Points on a hilly landscape, in no order, each with its height.
From any point a climber takes the steepest step (rise divided by distance) to one of its 2 nearest points. It stops when none of these is higher. Distance is the straight distance between rows; heights are no part of it.
sok (h 6.92): [  2  22 -12 -10 -42 -17 -34  18  17 -37  58  25  37  -1   4  -1   8  16
 -35  16  12 -16   5]
vav (h 2.67): [-16 -20  -5  -7 -13  31  31 -21  38 -25 -29  23  30   1  18  28  10  -4
  18  23   7   3 -53]
nezug (h 4.25): [ 33  11 -13 -49   6 -20 -24 -20 -13 -13   0 -53 -17 -10 -30   5   5 -66
  11  -3 -14  39 -18]
mas (h 2.63): [ 16  23 -49  -1 -52 -59 -44  28   1  39 -31  21 -14 -22 -12  -6   1  26
  10  -2  11 -10  35]
Zibom (h 3.44): [-22  -5  26  12  55  20   8   1  28 -15 -33 -43 -10  42 -22 -11 -23 -26
  -2  13 -31   1  19]
Fidek (h 5.02): [  6  17 -24  -4   8 -20 -15   4   1  53 -21  15 -49 -29 -10 -11  -9   7
  45 -28 -44  -4  53]
Gedu (h 5.14): [-10   5  54  29 -25 -47  13 -15 -29  42   2  19   7  15 -19  43  48 -18
  27  30  31  -4   3]
Mes (h 3.83): [-27  -3 -11 -19  22  15  21  26  27 -36  -9  30 -13  -3   8 -28 -31  32
 -34 -25   2  -4  41]
veni (h 5.44): [  5   5  70  26 -25 -52   9  11 -27  19  19  44  28   4   3  36  39  19
  13 -15  24  -5  24]
vip (h 3.07): [ 21  20 -39 -21 -16 -19 -40  40  36 -21 -35   5  -5 -17  14  -8  -9  35
 -52   2  -6  -7  57]
Bevo (h 4.24): [ 25  37  68  27 -28 -38   2 -20 -42   8   3  53 -14 -25 -53  23  39  15
  21   7 -19 -11  -9]
pata (h 5.57): [-11 -17 -33 -33  10  -2 -28   6  11 -44  47  18  -9 -43  -6 -15 -68  24
  31  22  27 -26 -27]
Rof (h 4.51): [-40 -13  45  12  22  24  -1  13 -16   0  55 -12  16  37  17  14  14 -43
  13   1   1   7  19]
Tam (h 1.63): [ 33  10 -31 -18  39  52   9  24  -2 -57   7 -33  -9 -16  -3 -35  40   2
 -39  14  23   5  14]
Kuvi (h 4.98): [-14  -8  -9 -42   1  -3 -23  44 -29 -62  45 -10 -28   2 -38 -37 -58   2
   0  10   7  -3   3]
Binur (h 1.02): [ -3  13   5   3   7 -26  14  12 -46  14 -13 -10 -23 -22 -56 -16 -35 -20
 -50 -38  -7  51  14]
fel (h 5.64): [ 23  -1 -40 -26 -13 -16 -29   1 -13  37 -40 -35   2 -45  27  26 -18 -11
  40  16 -10  -4   7]
tozud (h 0.35): [-23  -6  17  24  -9 -24 -24   2  45  27  12 -17  17  44   3  13 -26  -2
 -10  17  12 -42  19]
seg (h 3.14): [ -5  20 -53  -3  -1  10 -17 -26  25 -56  30 -30  33  26  -7 -52 -31  24
 -46  33 -15 -22 -29]
rirep (h 4.97): [-10   2  71 -19   4 -62 -16 -22  22  10 -23  38 -19 -35  -3  34 -45  18
  13  -1 -29  19  35]
kuroz (h 4.09): [ -2 -12 -36   1   2  23  11  26 -20  -2  21   6  19 -38  25  -5 -32  42
 -22  -8  23  -5   8]
zel (h 7.16): [-20   6  45  76  18   3 -21   4  17  11  20  43 -14  14  18  23  27  52
 -20   3   4  -7   3]
podet (h 4.83): [ -5 -18 -15  -2 -35  42  16  42  -8 -18   3   3  39  28  31   0   0   5
 -10   9  -1 -42  -1]
gev (h 4.41): [-10  -4  27  -1  22  17  -3  -6 -16  -6  57 -50  18  45  27  15 -26 -38
 -18 -19 -41 -10   0]
Katok (h 1.70): [  4   6 -25  18  17  24   1 -13  19 -23 -27  -2   0   9   8   6  40  -8
 -40  16   4  54 -19]
dafu (h 4.52): [ 13 -25  59  29  -2 -28   2  30  35  42 -36  48 -20   5  52 -24  -7  56
 -10   7  -7  -9  42]
Mefu (h 3.50): [  5 -25   4  14 -35   4  35 -18   2  32  -4  -9  39  40   6  -2  -7 -23
  -4 -14   6 -12 -44]
zimig (h 5.88): [ 11  -8  61  13 -24 -75 -37  14 -11  10  27  27   5  -7  -7  36   1  33
  61  38  35 -21   1]
Seta (h 4.84): [ 12  22  52   8 -39 -45 -13 -25 -50  49  -5   7  -6  -5 -30  32  34 -23
  66  50  -7  -1  20]
tobez (h 0.43): [-42 -26  -2   9   7 -12 -11  26  22  15   3 -10  -7  43 -11 -15 -58  -2
  36   5  -7 -48  19]
baro (h 3.34): [-14   4 -21   1 -15   2  27  20  32   9 -54  22  11   8 -28 -24   4 -11
 -32   5  22  -9  37]
sop (h 5.71): [ 26  -6  33   2   0  33  -7  25 -15 -13  -4 -13   1  -1  17   7 -26   7
  14 -21 -66 -58  -8]
barik (h 4.67): [-20  31  17  28  13 -11 -13 -18 -16  47 -25  28 -51 -15 -14  17  15   8
  35  -9 -49  12  32]
fetuk (h 4.16): [-20  11  47  -1 -26 -26  22 -12 -24  -1  25  54   0 -19 -44  26 -10 -17
  20 -31  16  10 -47]
zapa (h 3.95): [ 10  -3 -63   6 -14  17 -30  40 -52  -3  32  -9   2 -43  53  10  -5  54
   0   1  15  -3  -2]
Bezad (h 3.78): [ 38  -3   3   9  43  29  10  25 -12 -29 -57 -23 -38 -40 -29 -23 -24  28
 -34   7 -19  -3  16]
moloz (h 3.21): [ 15 -21 -11  48 -18 -15 -13 -23   0  57 -12 -29  29   8  47  34  20  18
   4  10  18  -1 -36]
rizo (h 4.02): [ 10  36  38  -5 -30 -33  26 -39  -2  22  -1  50  14 -33 -43  33  30 -20
  22 -23  -8   6 -15]
foged (h 6.61): [ 18  30  48  57  -2 -33 -29  -5  14  16 -10  42 -27  -6   7  28  41  61
   7  -2 -21 -22   8]
Likev (h 3.26): [-10   9 -22 -70  -5 -17  -8  10  29 -27 -22  -4 -18 -20  -2  13 -54 -19
  13 -20 -36 -20  42]
farig (h 0.19): [ -4 -33  45  15 -16  25  20  15 -45   7 -24   7  11   4  -5  19  20 -22
  39  49  -7   3 -34]
vopi (h 5.18): [-11   6 -26 -46   1  25  20  20 -30 -75  22 -28  -3  16 -32 -47 -43  10
 -22  11   6 -15  -2]
bipo (h 5.52): [  5   3  14 -22  11  54  31  25  16 -53 -16 -20 -10   9  -1 -11 -22   1
  23 -10 -44 -66 -14]
dofud (h 6.06): [ 14 -12 -14 -19   8  16 -25  10  -1 -26  48 -13   4 -28  -9  -2 -23  -9
  35  18  26 -21 -35]
nere (h 6.01): [  8  -1 -28 -31 -36 -19   1  -7   1  22 -26 -20  23 -22  -6  23 -34 -20
  18  10   1  -5 -21]
Mor (h 4.90): [ 16  23  -8  49  16  17  -5 -37  27  51 -15   0 -14   3  21  30  67   0
  14 -25 -31   2 -13]
lezal (h 5.31): [  6  -8  -6  26 -20  36  48  28 -50  -1 -46 -33  -3  44 -22 -52 -10   5
  -8   3 -21 -35 -16]
Mozu (h 4.46): [-10   0  23   9 -37 -21   0  16 -17 -11  41  35  -6  10 -51 -14 -38   6
  -4 -19   8 -23 -39]
tar (h 6.56): [  9  -6  12 -45  -4  23  23  43  -2 -47  47  -9  23  17 -14 -40  10 -44
 -30   8  31 -28  33]
vafe (h 4.26): [ -5  11  53   6  18 -39  -8 -23 -22  35  -8 -21 -31 -11 -17  28 -51 -14
 -29 -39 -59  -2  32]
nal (h 2.16): [-24  10 -73 -46  18  17  33 -19 -24 -44  24 -37  -5   6  -7 -44 -43   9
 -14 -28  14  14 -25]
Depo (h 1.90): [ -6  -8  27 -24  15 -25   7  16  32 -10 -19  49 -58  -9 -40 -40 -40  11
  15 -22 -12  -8  16]
Zoviv (h 2.40): [ 31   4 -23 -15 -13  -7   2 -10  58 -13  -3   3  31   5 -15 -12  24 -30
 -29  10  49   3 -10]
magur (h 2.18): [ 25 -23  14  -2  18  27  28 -57  73  13   4  -5  30  18  17   9  21 -36
  -5 -24  20 -14 -34]
ber (h 3.84): [ 20   7 -12  11  -4 -21 -66  45 -48  -7  39 -12 -16 -23  31  -2 -16  40
  -4   1  -2  14  22]
lidu (h 5.77): [ -3  -1   7   1  -1  -2 -45  17  13 -14  51  -3 -16   5  -4  11 -23   2
  49   3  -9 -48 -30]
zuf (h 6.39): [ 10 -21 -12 -32   1  21  22   4 -26 -29  82 -10  31  -7 -14 -51  -2 -38
  -6   8  49 -12 -14]
zok (h 3.99): [-24  -5 -16 -14   1   9   9  16 -47  17 -11 -11 -14   7   8  16  -4 -30
  33 -14 -20  25   1]
mik (h 5.53): [ 28   8  39  10   7 -32 -57  24 -10  -3  39  -6 -14  -9   6  28  15   7
  55  15   8 -25  -3]
zir (h 4.17): [-29 -14   5 -18   3  25  47 -33  -5 -18  17  13  22  -5   8  19  -4 -33
 -16 -42  -1  47 -41]
relen (h 3.55): [-15 -29  20  51  20  42   2  31 -10 -25   3  13   7   0  -2 -10  -8  42
 -13  58  27   0 -20]
nama (h 5.33): [ 14  12 -31  -9   4 -25 -42  -4  -6  57  -9 -30 -34 -25  -9   8 -33  -9
  47 -18 -27 -25  19]
tir (h 4.71): [ -7 -10  19   5 -13  -1 -23  32 -27 -48  47  24  -8  -2 -20 -26 -59  34
 -18   6 -14 -17 -23]
fum (h 5.21): [ 23  29 -37  37   8 -25 -66  16 -16  14  12 -34 -29   3   7  19  46   5
  11  13  14  28  -5]
Savuk (h 1.89): [-21 -10  25 -13  -8   7  37  16   0  25 -28  11  25   2  19  18  45 -45
   6  -4   8  20  40]
zeko (h 5.09): [ 24   8 -30  21  18  11 -28  -1 -15  12  22 -13   0 -11  45  20  74   3
  22  -3  33  50 -19]
kilu (h 3.92): [ 33  -4 -12  15  32  35   3  28 -17 -30  -7 -10  -4 -49   5 -19 -26  47
 -48 -12   3  -8  -4]
bik (h 6.70): [ 22  23 -11 -51 -25  -7 -26  35   4 -63  55   9  24  -3 -19 -13  14 -21
 -29   5  19 -12  14]
riko (h 4.53): [-12   9  68  -5  -8 -69 -23 -18 -11  35  -6  13 -52   4  -5  16 -50   7
   1  -9 -65  -1  34]
nerus (h 0.81): [-34  10 -46  -5  45  -6 -39 -32  14   3  74 -31   0  -7  18  -1 -25 -15
   1  -8   7  30   2]
Pigul (h 6.19): [-14   2 -15  25   1  35   2 -20  -4  10 -25 -40  -5  46  20  14  -4  -6
  21  -1 -68 -13 -38]
rorev (h 2.80): [  4   5  72  14  15   4   1 -13  39 -16 -11  23   2 -31  -9  34 -20  16
 -17   5 -31 -28  -8]
lunu (h 4.64): [-28  20  23  10 -19 -22 -12 -21  12 -17  -3   5  -5  43 -31  23  19 -29
 -28  12  -7  36 -22]
fodom (h 0.51): [-40  -7 -56   5  16  13   4   3  29  -9 -20 -25   8  38   5 -42 -63  23
  22   5   4 -44  -4]
sir (h 1.82): [-34  -5  25  -4   3  20  20  19   2  -9 -30  32  12 -12  25  37  33  -3
  41  14   1  17  23]
dizi (h 5.10): [-27  -8 -26  -8 -26  47  62  35 -52 -36 -13 -20  -4  45 -19 -49  -5  25
  -3 -14   6 -40 -17]
modov (h 2.79): [-32 -12 -50  -1  -7  51  25 -17  38 -51 -49   7   5  38  21  -9  17  19
   0  28  -2  10 -36]
geda (h 1.53): [-24   8 -11 -24 -13 -21  16   1   4  30 -39  25 -24 -11 -70 -24  12 -49
  38  21  27  13  46]
lovan (h 3.58): [  7 -14  69  54   6 -27 -25  23 -56  10  55  16 -20   1  26   8 -11  62
  -8  -2   3   4  -3]
dup (h 1.13): [ 15  -5  40   9  37 -23   4   9 -21   9 -12   2 -25 -50 -37  -4 -49   1
 -23  -5  14  29   7]
rezol (h 5.17): [  1  -9  46  17 -11 -21  11  31 -13   3  17  63  22 -25  35   8   9  41
  -1 -19  28  11  24]
kem (h 2.22): [ 21 -26  12  -5  36  16  -1 -51  60  -9  39 -23   9  16   1  -3  12 -31
  23  13  33  -9 -45]
zege (h 3.76): [ -4  13  65  35  12 -64  -2 -25 -37  41  36  21 -35  -8  -9  28  -7  17
  12 -52  -8  -1  14]
fulup (h 1.59): [ 38 -20 -54 -24  36  34   3   0 -12 -16  -4 -41  -5 -22  26 -20  25  -5
  -9  14  40  38 -12]
Pige (h 6.65): [  9  -4  49  15 -13 -73 -29 -15  10  28 -26  30 -12 -27 -35  23  -8  23
  41  49  40 -14  16]
kazo (h 3.09): [ -7  24   4 -47  -4  -7 -12  -8  32 -19 -20  17 -33 -35 -20  28 -36 -10
  53 -23 -63 -24   1]
lut (h 5.54): [ -5   0  28 -19 -24  -5 -16  26  -7  -6   2  -4  19  13  23  29 -29 -13
  12 -27 -54 -32  13]
Narub (h 0.22): [  4 -33  40  53 -12  33  15  11 -34  20 -17  -9  22  33  18  19  24   2
  -6  36  -6  -2 -38]
bib (h 5.66): [ -9  -6  72  -1  25 -65 -16 -26  26  37 -34  24 -17 -30 -18  27 -27   4
  32  34  18  -1  50]
pagu (h 2.23): [  5 -28 -57 -42  39  30  12 -50 -14 -37  56 -44   3  17   7 -62 -18 -17
  10 -17  11  22 -40]
Zopen (h 1.44): [ -6  14 -34 -27   0  17  18  13 -45   4 -58  10 -22 -77  26  39  23  32
  36   8 -14  29  31]
Bori (h 2.54): [-17 -17   2   2 -21  29  22  -3  26 -14   5  43  62 -26  40  32 -13  24
   2  16  33 -18 -36]
nomat (h 2.04): [-10 -32 -28   0   1  24  45 -25  21  12 -10  -6  54  49  28 -45  13 -12
 -48 -17  33  25   2]
pekif (h 4.32): [-26 -21 -71 -20 -17  29  48  10 -22   6 -16 -14  17  -2  28  -8 -25  24
  -6 -18  25   1 -14]
sobo (h 3.73): [  2  -8  23  46  19 -26 -56  39 -45  13  38   5 -17   1  57  10   1  57
   1  -3 -17  30  40]
Lolod (h 4.13): [  5  -3  -8 -53  12  14 -11  14 -50 -29   0 -41 -27 -17  -6  16  -4 -42
  23   8  -7  44 -11]
rizev (h 5.29): [-29  19  39  53 -18 -35   4 -32 -35  30  28   2  -6  45  19  61  35 -10
 -35 -19 -14 -14  -2]
Depan (h 4.70): [ 25   6  27  15  35  40  -5 -25   6  -8  33 -14   5  -3  33  39  54 -13
  -3  -9 -12  11 -44]
lifo (h 5.56): [-10  -5 -34  21 -22  20   8  41 -41  29 -54 -32 -15  37 -12 -29 -13   8
   8   8 -49 -38  16]
romu (h 7.94): [-19   5  42  37   2   5  -4  -2  36 -19  45  62  11  14 -15  -7   9  40
 -33   6  13 -21 -10]
bilo (h 2.29): [ 15 -32 -45 -28  40  25  -9 -34  33 -20  33 -43   8  34   9 -46   8 -29
  31  11  34  -6 -31]
besat (h 4.78): [  9 -10 -10 -19  13  69  48 -11  12 -58   7  -3   8  37  24 -27  51  -6
 -15  -2   0   0 -27]
guk (h 4.79): [ 14  22  22   3  24  34  -7 -17  15   6  -4  -1 -16 -11  24  41  47 -18
  48 -20 -52 -10 -11]
Zev (h 5.39): [ 21  25 -54  21   2 -32 -62  -5  -5  40 -26 -37  -3 -34  23  37  -1  24
  15  14   5  21   5]
Revu (h 5.00): [ 43  12  -7  30  16  -1  -7 -24   6  52 -18  -6   3 -23  30  22  91  -4
  14  -4   9  32   4]
ton (h 3.57): [-16  -7  69  34  21 -31 -23   9 -55  27  60  -6 -28  17  23  28   6   5
  25 -32 -13  -9  19]
fuve (h 1.36): [-24  33 -12 -16 -29   5  16  14 -48   1 -55  45 -20 -38   5  24  41  16
  28   3 -33  31  38]
tiso (h 3.81): [ 55  -2  27  37  17  25   7  18  -6   8 -15 -13  22 -39   9   4  -2  22
 -58  -4   4 -14   1]
Bod (h 2.48): [  8  12 -21   3 -40 -51 -54  29  22  -4  -1  40   4 -20   8   6 -11  51
  15  16  25 -15   1]
gono (h 3.42): [-15  16 -40 -43  -1 -24 -19  11  55  -2   1   8  -1  -1  12  -1 -39 -12
  -3 -45   4 -23  43]
munes (h 3.12): [ 30 -22 -24   8  20  31  20 -47  22  52 -76 -21 -15  -7 -18 -27  20 -27
  18  44  -9  26   8]
Mefak (h 6.50): [ 31 -24   4  14  -9   0 -20   1 -27 -23  51 -28  14  12 -24 -18  10 -22
 -20  38  42  19 -56]
Tonug (h 1.74): [ -8   6  17   0   3 -38 -10  15  31   5 -13  34 -43  -1 -67 -25  -2 -10
  22   2  24 -15  21]
Nud (h 4.60): [ 24  13  21 -18 -37 -44 -20   9 -61  19 -19 -22   6 -25 -33  25   6 -32
  36  46  -1  22   6]
kiba (h 5.55): [-20   0  35  54   6 -11  14 -35 -20  36  49  -8  23  29  39  38  33  -5
 -51 -15  24   3  -2]
Nug (h 0.29): [ -5 -13  53  44 -10 -31 -29   5   5  24 -10 -16  13  28  -1  33  -7   7
 -14  62  15 -31   6]
solum (h 2.12): [ 15 -33 -16 -16  25  25   9 -58  56   5  -4 -26  33  52  32 -22  22 -25
 -31 -24  10  25  -7]
somi (h 3.45): [  5  30  11  -6 -25 -49 -30  -5  -8 -27   5  41  13 -46 -11  59  -1  33
  53   4   6  12 -33]
rulas (h 6.31): [ 27 -43  -1 -15  -6  16  -7 -29  -4 -24  78 -27  34  36  -3 -46  28 -29
 -16  25  36  16 -43]
sutup (h 2.47): [ 30  31 -28 -20  -1 -11  -1 -14  54   2  -8  12   3 -30 -23   7  19 -16
 -17 -30  15  -7   0]
pelis (h 3.41): [ -1 -23  -7  34 -12  25 -15   7 -17 -25   4 -20  32  -3   6  11 -34  28
 -12  56   9 -12 -55]
ruku (h 3.98): [-10  -2  37  18  29   3   8  24  31  -4  -7  38 -14  10   4 -20 -13  25
 -53 -21 -13  10  53]
beso (h 0.73): [-18  -5 -55   2  42 -11 -30 -30  42  28  17 -42  -6  21  17  -4  -7 -24
  12  -6  26  38  -7]
naz (h 5.25): [  8  -3 -11 -40 -43 -18 -19  55 -65 -10  39 -16  28 -23  24  11 -21 -18
  10 -10  21  -5   9]
Nes (h 2.91): [ 46  25  23  -4  -5 -60 -44  12  53  33   3  13 -35  -7   1 -11  -1  21
 -22 -40 -19 -35  48]
zut (h 4.61): [  6   3  50  12  34  26 -12   4  -3 -14  65   2  20  -6  32  29  29 -18
  10  -3   4  -7  -4]
ses (h 4.94): [-40  38  38  29 -39 -35  -9 -14 -22   2  -5  24 -14  38 -26  43  28 -11
 -24  -1 -44  16  -5]
tuguf (h 4.63): [-43 -32 -59 -39 -37  15  54 -12 -36   3 -35  -4  -1  41   9 -13   5  -9
  -1 -18  21  43 -20]
Gipa (h 3.97): [ -1  27  40  35   8 -45  15 -28 -32  58   3   4 -23 -15 -30  23   4 -12
 -30 -52 -15  13  23]
dedu (h 5.34): [  6  10  -7 -40   8  40  40  11  -8 -53 -12 -24 -13  -2 -37 -29 -29  -8
  -6 -12  -5 -19 -28]
Seb (h 5.51): [  8 -22 -23 -52 -39   3  29 -35   1  23 -40  -6  25   1  10  15  14 -54
  26  -8   0  15 -15]
muso (h 0.89): [-21   8 -22  25  42   8 -11 -12 -25   3  44  -9 -14 -11   5  -5   4  -8
 -14 -16  13  61 -10]
lis (h 4.96): [ -6 -26  21 -19 -20  27  16  53 -43 -26   7  -7  47   0  38   6  -7  -4
 -30  30   4  -8  29]
vod (h 4.43): [ 33  32  26  -4 -32 -25 -10  19 -56  -7  -5  15  -8 -32 -29  23  26  -5
  18   2 -25   4  -5]
lukom (h 2.31): [  0 -11 -12  -5 -24 -28 -17  19  44 -11 -22  55   9 -39  13   2 -44  65
  -4  10  33 -16   6]
Luneb (h 2.98): [ 46  26   4  -4  19 -26 -46  35  32  -8 -10   0 -21 -14  17  -5   5  20
 -44 -24 -23   0  68]
zag (h 3.71): [ 17  -8  32  48  35  65  25   6  13 -21   4  18  23 -10  14  -3  19  24
 -34  11  12 -12 -21]
mero (h 3.80): [-13  10 -28  -5 -37 -16  30 -14 -38  55 -20   0   1  15 -14   0  17 -40
   3 -46 -19  39   2]
dipo (h 2.99): [ 15  10 -10  -4   2  39  23 -55  -4  56 -41   7 -24  -9 -12 -14  41 -38
  47  19 -28  27  14]
Kive (h 3.56): [  2   7 -11  -4 -38 -15  31  -6  -2  32 -48 -12  12  19 -32 -14  -1 -36
 -43  -7 -13  21  22]
fuv (h 3.29): [  6  -6 -21  -1  39  29  16 -13  25  21 -74 -46 -13  15 -17 -27  -7 -19
  11  34 -38 -15  32]
lapad (h 4.00): [  1  21  -5 -22  12   6  27 -46   8  -1  -5  11   0 -37 -21  24   1 -36
   5 -47 -18  40 -39]
Latu (h 3.27): [ 14  -3 -24   9 -27   7 -19  -5  35 -29 -16 -32  36  22  -7  -8 -44  22
 -30  37 -10 -41 -44]
tulur (h 0.16): [ 20 -28  15 -15 -36  30  37   8 -42   4 -57  -4   9  -9 -13 -11  27 -20
  13  47   7   8 -25]
Rovo (h 2.78): [ 11  33 -24 -17  -6  29  17 -34  29  36 -56  33 -28 -30 -36 -28   9 -16
  36  19 -31 -16  40]
supi (h 4.72): [ 21 -12 -15   7 -10  69  43  19 -13 -32 -10 -17  36  27  41 -21  36  12
 -32   6  -2 -31  -5]
Rezo (h 4.23): [ -5   4  71  17 -17 -44   8  17  33  11 -16  74 -26  10  13 -16   3  40
 -29 -11 -19   1  37]
lop (h 4.85): [ 12 -26  48   8 -17 -56 -17  41  -6  38  -9  38   8 -13  49  -9 -14  57
  20  13  36   5  42]
gez (h 4.92): [-32  -8 -40 -36 -18  66  71   1 -30 -47  -3 -10 -13  46   0 -37  39  21
   6  -7  21  -4 -27]
muv (h 2.69): [ 26  33  29  16  27   6  11 -32  34  -2 -32  18 -21 -39 -34  13  -5   8
 -30 -24 -47  -5   3]
bokob (h 7.35): [ -9  -8  25  -6 -21  14 -11  20  39 -38  50  65  27  -3   8 -18   2  30
 -17  15  16 -44   9]
ser (h 6.15): [ 12 -22  -4  -2  37  37   4 -34  12 -43  56 -26  33  25   9 -43  34 -19
 -51  25   6  32  -4]
lilek (h 2.58): [ 29  34   7   7  20 -34 -15 -39  50  37 -17   6 -17 -40 -30  27   9   1
 -16 -21  -9  -8  11]
Nepo (h 2.92): [-44  14 -88 -18   9  43  16  -7  35 -63 -14 -17   0  34  16 -37   7  39
 -16  21   0 -22  -6]
sevam (h 5.40): [ -9   0  18 -46 -43 -11 -16  32 -15  -5  41  10  32  -1  43  28  -9 -32
  31 -28  -6 -26  22]
zutab (h 3.33): [ 10 -12  18  38 -55 -24  16 -43 -10  71  -9 -12  28  26  17  41  20 -12
  -9   4  -3 -39 -31]
tak (h 1.97): [-23 -28 -16  13  10   8  22  13  20  34  -7   3  34  34  34  -5  39 -29
 -16   5  55  32  28]
sova (h 4.40): [ 17  17   1 -17  -2  -2 -10 -39  24 -14 -13 -30 -14  21 -40   3   7 -47
  -5   3 -37  14 -31]
sizo (h 1.35): [-16 -12 -21 -11   7 -11  20  10  17  31  -3   7  -6   0 -26  -7  16 -46
  38  -1  52  19  -3]
dule (h 4.30): [-31  -6   5 -11  24  34  18 -33 -16  -7  61 -20  29  25  39  19  -7 -34
 -19 -44 -31  35 -23]
pinun (h 3.59): [-14  -2  18  21  58  34  22   6  10 -17 -49 -16 -21  13 -19 -28 -40  19
 -26 -15 -41 -16  24]
kal (h 3.61): [-54  -2 -59 -35   2  -3  23  14  32 -14   3  22  -1   6  21 -22 -37  21
  -8 -33  24  -6  55]
nerip (h 1.25): [-19 -14  17   7  27 -14   9   1  15  14  13  20   2 -28 -21  10 -34  -8
  16 -13  41  16   3]
Zed (h 1.50): [  7   3 -65 -24   0  27   7 -12 -43   4 -46 -22 -31 -44  25  27  23   6
  31   5 -11  49 -23]
mesem (h 5.08): [ -3 -24  18 -34 -25  23   6  67 -68 -40  33   7  10 -14   9  -4  -5  -2
   4  23  23 -12   5]
nel (h 3.62): [-15  15 -19   9   0 -10 -22 -20  10  -6   2   8   0 -29  15  53   3  17
  22  -4  -6  19 -46]
buso (h 3.63): [  7  -4 -30  -3 -45 -10  18 -23 -28  48   5 -15  11  21  -2   1  -7 -26
  12 -52 -16   1 -52]
Mogez (h 0.65): [-19 -22 -43  -5  39   0  17 -31  38  21 -34 -45  -2  31 -12 -34 -36 -28
  19 -16  30  12  -7]
gilob (h 1.66): [ 18  21 -35  11  41  38 -15   5  47 -52  -2 -11 -18   9 -24 -33  45  -1
 -28  26  21  23 -10]
Kubo (h 2.09): [ -3  -9  26 -22   1 -48  -2  11  67   6 -29  62 -35 -36   5 -27 -45  41
  11  -7  22   2  21]
subuf (h 6.00): [ 11   5  -8  16  27  11 -11  -6   7 -11  67  -5  41 -12  21 -20  35  -4
 -66   9  15  26  18]
duvuz (h 3.03): [-45  22 -87   6  39  23   7 -34  27 -48  29 -24  12  35  10 -71  -9  28
 -25  14 -21  -2  -3]
Vobu (h 1.55): [  9 -13 -84 -50  18  21   9 -10  -7 -17 -26 -45 -40 -22   3  -7   2   9
  25   5  28  37 -16]
zusoz (h 3.19): [ 21  21 -15 -21 -14 -14 -10  30  47 -12 -55  14   0 -11 -28 -24  31 -10
 -46   6  -2 -13  68]
Piv (h 0.95): [-11  13 -17 -13  41  -1  14   7 -22  -2  -1 -11 -28  -8 -35 -17  -1 -29
 -17 -43  12  52  19]
kida (h 0.25): [  6 -15  20  50 -20  -3 -20  13 -13  32   8 -28  36  28  17  12  23  -3
 -27  45  30  -2  -4]
Fopo (h 1.75): [ -7   9  -3   1  16  39  22  21  -4 -25 -43  12  -9 -11   5  11  32   1
 -13  12 -26  21   3]
modar (h 5.82): [ -3   4  28  38  18   2  14  -2   4  19  37  -2  35  16  17  -2  42  -6
 -74 -16  32  15  36]
Luti (h 5.93): [ 11  -1 -20  36  -9  43   7   6  -8  11 -14 -12  -4  16  12   5 -16  32
  20 -10 -53 -56 -49]
bubez (h 2.77): [ 30  26   4  11 -22 -86 -49   7  10  68 -13  16 -43 -20   1 -12  -1  44
  14 -24  -9 -12  51]
dodul (h 5.89): [-26   4 -31  20   3  31 -18  29 -24  -2   0 -41 -11  57  18 -16 -24   6
   2 -15 -48 -17   9]
negiz (h 6.93): [-11 -27 -20   9 -20  -8  13  -8 -25   3  37   2  34   7  -5 -15  -1 -12
 -21  13  59  38 -32]
fivi (h 2.35): [ 13 -10 -41 -25   7  -1  -6 -15  57 -16  39 -24  31  32 -20 -48  15 -33
 -21  19  52 -10   0]
Popov (h 5.07): [-15 -40 -34 -63 -41  -3  45 -38 -20  11 -50 -11   0  28 -21 -27   9 -54
  33  -6   6  38 -16]
nipo (h 0.58): [-34   9 -38 -17  36  14  39 -15  41 -20 -32 -26  -3  37 -21 -58 -36  -9
  10 -19  24 -22  12]
zekoz (h 3.79): [-17  25 -28   2  -4  11   4 -24   5 -17  -3  21 -27 -23 -27  20 -11  -1
  24 -19 -19  17 -64]
Dubov (h 2.93): [ -6   4  42  -8   6   3 -16 -27  33  -1 -17   9  -6 -14 -19  45 -28  -7
  40  19 -49 -48 -17]

Where does a climber stop that starts at each point below?
zok => negiz
lapad => nere
Zopen => bilo
fivi => veni
Piv => mero
fuve => bilo
farig => mero
gono => veni
Bod => mero
